Points, in no order, along strands that fork, close into loops and pass close to each other.
(in the rows, 128 means zero)
Points whose rows are less than 83.2 apart are linked; no others are. Some points are linked to none.
q_72: [162  68 135 154 103 166 111 114 105 112  66 123 168 124 119 172 154 102
 141 121]
q_229: [ 79 113 138 146 126 147  96 136 105 127  98  76 210 114 109 129 102 148
 149 141]
q_472: [160 113 137  92 149  83 158 135 163 153 122 152 106  70 135  39 164 129
 133 129]
q_641: [ 69  93  88 165 108 177 137 140 105 135 107  85 168 172 127 158 132 156
 136 133]
q_685: [132 164 133 144 137 124 138 126 143 131 171 101  89 174 119 132 100 153
 124 114]
q_696: [121 162 122 149 134 144 161 161 131 125 168 104  93 193 116 131  96 126
 108  98]
q_336: [142 126 138 141 135 154 104 130 116 125 114 122 160  99 126  97 145 137
 112 139]
q_404: [160  88 119 127 140 167  80 105 126 125 110 167 139 113 134 149 130 125
 116 142]
q_41: [114 156 163 140 129 108 109 133 140 115 163  90  73 169 134 144 101 160
 141 155]
q_727: [123 122 104 164 162 180 154  91 105 173 102 130 227  83 119 127 151 106
 141 153]
q_296: [ 82 115 105 161  82 165 167  80  95 170 113 108 202 133 157 129 166 128
 135 136]
q_380: [152  98  91  77 192 167 108 152 142 130  93 184 124  41 151 124 137 114
 113 176]
q_253: [ 62  87  90 152  88 162 139 126 102 137  88  91 153 155 145 174 163 161
 144 157]
q_277: [ 85 143  80 121 139 106 147  90 122 152 181 156 122 142 137  97 176 147
 125 138]
q_798: [115 151 149 122 104  40 134 104 138  88 155 110 100 170  94 174  99 131
 143 108]
q_815: [111 122 115  84 118  72 104 107 156 156 171 172  66 129 121 116 129 157
 144 172]
q_679: [111  90 132 140  99 150 101 116 106 140  85 121 201  93 127 148 129 120
 155 165]
q_632: [145  94  96 142 134 164 116  80 123 142 124 154 143 106 133 132 158 132
 124 143]
q_870: [166 129 111 155 145 185 143 105  99 128 105 134 171 131 134 138 173 108
 108 121]
q_695: [105 120 143  79 112 118  73 104 119 129 126 177 134  84 183 113 105 122
 125 143]
q_660: [149 136 124  97 139  73 145 116 156 159 152 161 103  92 117  67 156 137
 114 129]
q_773: [140 111 152 143 130 152  70 155 146  59  92  78 144 133 110 156  91 108
 157 112]
q_789: [175 109 105  86 158  98 121 118 172 171 148 174  62 111 105 126 133 144
 130 147]
q_636: [118 142 167 142 113 101  80 127 143  90 148 105  91 150 132 144  90 146
 146 128]
q_827: [ 88 131  88 131 121 107 120  77 132 148 173 164 120 110 165 101 182 136
 150 148]
q_179: [151 142 132 119 114  73 116 117 153 142 165 136  82 163  88 158 105 136
 130 143]
q_602: [132 195 150 132 153 135 187 177 144 133 173  88  85 167 102 139  68  88
 131  71]
q_275: [132 135 126  87 117  61 115 115 172 171 180 154  72 155  90 139 116 158
 131 168]
q_12: [206 133 180  95 160  96 162 198 154 164 133  89  77 128 115 104 158 120
 156 108]
q_400: [183 138 176  89 131  75 107 154 151 125 135 139  74 104 109 106 107 104
 131 113]
q_762: [ 91 126  94 103 138 102 112  99 147 158 175 169  89  82 150  95 163 147
 140 172]
q_778: [106 129 103 159 120 177 160  82 106 158 122 128 207 102 147 113 163 115
 134 135]
q_319: [112 142 142 130 126 125  97 131 129 125 157 125 112 122 138  93 131 163
 121 146]
q_723: [164 124 160  96 125  87 120 125 149 146 137 155  96  98 108  85 130 123
 115 132]
q_913: [206 142 157 108 149 114 119 144 161 143 139 139  69 143  99 150 134  94
 130 121]
q_582: [132  80 121 126 115 159  57 125 133 102 119 135 107 144 143 160  83 139
 135 141]
q_666: [193 136 153 104 168 122 163 182 152 151 126 125  80 125 119  93 159 128
 127 127]
q_47: [180 167 119 124 161 123 178 152 122 143 145 147 122 131 117  82 158 116
  91 104]
q_48: [170 124 121  99 163 102 147 139 166 176 162 139  56 137  93 117 145 156
 123 135]
q_821: [ 17 119 119 155  66 149 162 163  99 145  43  82 134 143 151 174 161 158
 134 140]
q_992: [146  78 131  91 152 177  59 131 125 126  98 164 152 100 149 150  91 125
 122 149]
q_100: [ 79 157 136 145  90  30 177 105  98  79 126 111 140 167 131 140 135 134
 130  90]
q_849: [120 115 137 144 136 152 101 128 106 119 104 106 205  96 116 118 138 125
 129 154]
q_796: [ 83 167 151 159  99  64 157 122 105  76 142  95 134 155 133 131  97 151
 118  97]
q_622: [147 113 137 139 168 177  64 168 163 102 115 113 127 136 105 139  96 131
 141 149]
q_575: [126 177 133 147 138 132 177 146 139 115 168  98  89 191 101 173  81 111
 117  68]
q_504: [159 149 150 143 163 169  84 180 163  91 117  82 106 144 101 135  96 104
 153 132]
q_716: [110 152 121 165 139 168 174 171 129  89 160  94 129 179 132 135  69 121
 112  86]
q_633: [103 174 146 143 127 133 145 142 104 118 143 105 168 127 140  67 117 141
  96 116]
q_438: [117 122 116 167 143 186 154 155  86 115 111  95 196 157 115 134 117 127
 116  97]
q_175: [171  92 110 162 110 186 133  93 103 123  88 132 161 133 118 168 168 116
 121 117]
q_97: [146  95 102 121 171 198 115 104 125 152  97 172 169  53 128 163 145  98
 137 170]
q_847: [163 142 127 124 171 158 116 143 126 126 104 152 158  69 130 104 170 117
 114 149]
q_129: [ 84 163 132 148 106  73 199 156 107 108 182 120 114 185 125 158  71 129
 120  87]
q_32: [ 81 109  97 167 112 185 165 149  96 117  98  86 180 160 143 147 112 135
 112 102]
q_412: [124 123 145 114  82  84  94  84 110 112 131 169 123 122 136 124 124 127
 131 130]
q_615: [108 143  88 142 115 128 159  91  93 147 171 141 143 150 142 102 157 136
 106 121]
q_574: [192 148 190  95 134  89 123 182 159 136 125  91  77 111 111  94 119 118
 150 107]
q_441: [171  96 111  89 177 125 117 161 170 161 137 154  62  97 131 112 132 153
 127 165]
q_807: [104 106  99 150  63  94 133  66 100 131 115 149 127 129 145 151 170 130
 145 118]
q_973: [182 129 146  99 154  93 162 173 149 157 120 126 108 102 125  56 157 125
 129 126]
q_551: [119 122  86 146 140 167 144  72 118 161 137 158 161  87 147 115 177 118
 121 143]
q_31: [166 100 110 101 184 183  95 127 128 129 107 198 138  68 152 158 142 105
 118 162]
q_476: [134 151 115 154 121 136 162 110 111 136 160 133 137 165 118 101 136 127
 104  99]
q_232: [ 45 116 107 153  66 165 185 111  83 157  84  96 181 143 160 143 160 134
 133 122]
q_683: [162 174 153 138 143 117 119 132 165 107 135  90  73 165  97 173  87  94
 156  89]
q_42: [ 72 163 141 159 113 135 140 146  99 100 139  84 164 144 149  97 100 156
 107 115]
q_816: [180 143 156  93 134  79 116 134 173 139 147 135  70 147  73 165 100 109
 141 120]
q_288: [105 156 129 142  90  54 160  79 107 103 145 133 143 154 104 117 135 124
 115  95]
q_677: [ 78 109 131 138 109 135  80 109 107 114 124 115 158 137 154 137 129 171
 145 164]
q_302: [106 122 100  66 136  67  96 104 149 156 163 195  80  94 144  96 138 137
 140 174]
q_730: [ 50 115  96 140  58 109 195  99  73 134  82 121 124 154 155 156 183 143
 134 114]
q_964: [158 165 167 131 159 141 102 168 176 109 141  71  59 145 107 141  86 105
 150 114]
q_994: [139 166 129 130 128 102 180 118 118 144 159 136 121 171  97 112 116 115
  91  86]
q_624: [155 137 126 164 152 184 143 140  94 111 107 119 185 151 106 136 157 111
 114 108]
q_971: [ 89  76 123 155  77 148 129 101 111 158  61 102 188 111 136 157 137 130
 148 167]
q_565: [155  93 106  80 210 150 123 190 156 130  91 145 113  49 164 111 148 141
 128 167]
q_154: [ 68 115  83 133  64  97 171  65  89 143 116 141 129 146 161 153 197 137
 151 127]
q_593: [122 169 122 130 111  90 200 142 114 123 188 132 117 178  95 137  84 105
  96  84]
q_217: [104 102 124  95  92 134  93  69 118 139 124 191 140  67 191 127 123 116
 135 156]
q_838: [ 78 183 155 140 124  87 185 165 124 114 176  99  95 165 128 123  65 141
 119  84]
q_873: [152  90 138  72 149 163  65 136 134 111 104 184 113 128 162 145  86 123
 116 138]
q_155: [ 91 117 111 154  86 115 156 115 106 103 111  94 129 178 142 157 138 146
 113  85]
q_859: [137 148 131 114 157 140 179 168 133 160 151 124 126 129 132  58 145 136
  97 112]
q_384: [ 29 121 109 142  70 130 193 128  75 123  88  94 152 160 174 144 177 143
 144 127]
q_331: [116 168 144 133 143 150 167 163 128 134 149 102 139 147 130  65 109 142
  91 121]
q_317: [133  90 114  93  80 122 105  66 110 130 116 194 152  98 167 140 120 105
 134 123]
q_637: [ 84 178 156 159 125  91 149 145 126  77 156  81 120 166 140 115  76 142
 115  80]
q_997: [160  91 136 124 143 171  53 154 143  90 113 139 127 143 128 165  93 126
 140 141]
q_591: [111 177 161  99 112  37 141 119 164 133 171 100  91 170  73 179  91 144
 141 125]
q_183: [122 123 143 149  91  70 106 109 132  86 131 107 108 164 120 157 110 133
 141 104]
q_519: [ 70  65 108 136  83 156 108 116 110 150  78 109 171 129 154 176 149 155
 157 177]
q_680: [135 151 128 123  92  54 127  77 126 120 163 153 118 147  90 120 129 128
 116 118]
q_709: [115  88 125  80 123 136  64 106 121 119 131 182 118 120 177 131  84 132
 129 145]
q_784: [138 106 140 144 109 133  68 133 145  78 124 105  89 156 128 174  87 138
 141 120]
q_369: [179 153 121 143 153 138 150 122 116 138 141 161 135 116 113 103 180 112
 107 108]
q_399: [202 110 146  97 160 133  93 157 163 136 132 163  75 128 111 139 115 112
 120 129]
q_59: [165 124 126 100 172 136 135 161 143 135  94 161 137  34 141  90 173 117
 116 156]
q_44: [167 107 161 138 128 157  66 155 122  75  84 109 163 119 115 152 109  87
 140 112]
q_583: [134 119 152 131 143 151  69 159 161 116 135  97  91 129 134 121  99 147
 134 153]
q_258: [ 68 133 112 126 134 140 106  99 139 152 141 140 154  65 169  90 163 139
 147 178]
q_208: [172 151 153 148 136 131 117 141 119  98 126 117 128 125 106 118 131 104
 112 107]
q_315: [160 145 115 146 172 179 155 117 124 142 118 153 168 104 126 101 190 117
 107 132]
q_687: [197 103 143  65 175 125 108 173 176 157 124 164  50 113 129 133 112 127
 137 145]
q_55: [145 114 104 144 157 183 115 114 113 155  93 147 192  77 113 142 153 115
 139 167]
q_794: [ 90 147 144 157 127 142 111 146 115 103 118  66 181 132 118 113  92 149
 121 124]
q_567: [153 108 109  95 169 119 142 134 160 154 108 162 114  44 159  66 166 131
 116 141]
q_387: [122 182 139 154 148 156 194 189 145  95 166  95 111 162 124 128  54  98
 126  68]
q_91: [119 133 144 161 137 146  81 160 132  82  99  77 166 126 107 124  93 125
 134 129]
q_553: [146 167 132 117 115  62 155 114 138 137 164 128 117 165  79 115 123 118
 106 108]
q_621: [157  93 146 141 113 163  97 145 103  98  60 114 186 109 116 160 127  90
 138 110]
q_422: [123  95 102 131  72 117 115  56 109 140 122 173 138 111 143 135 160 108
 143 131]

How many points has the smallest loop of links through each point below? Write - if it is on no loop.
q_695 | 17
q_870 | 13
q_100 | 10
q_847 | 12
q_575 | 5
q_973 | 8

A tip is a point with one link. Name the tips that can be reached along the links from each point below, in the order of the rows.
q_727 | q_565
q_129 | q_48
q_622 | q_683, q_591, q_583

A piece is all that can be reached along the links. How many separate loops has the piece of each point below (a circle has one, a figure eight two, a Y none), and how many tips (points with one link)?
q_47 | loops 4, tips 0
q_380 | loops 1, tips 1
q_183 | loops 1, tips 3
q_827 | loops 1, tips 1

Name the points in between on the shortest way along the links from the first point to the second, in order.
q_331 / q_472 | q_859 q_47 q_369 q_315 q_847 q_59 q_567
q_789 / q_553 | q_441 q_687 q_399 q_913 q_816 q_179 q_275 q_815 q_302 q_762 q_827 q_277 q_615 q_476 q_994
q_438 / q_12 | q_624 q_870 q_315 q_847 q_59 q_567 q_472 q_973 q_666
q_519 / q_331 | q_971 q_679 q_849 q_229 q_794 q_42 q_633
q_384 / q_380 | q_232 q_296 q_778 q_727 q_55 q_97 q_31
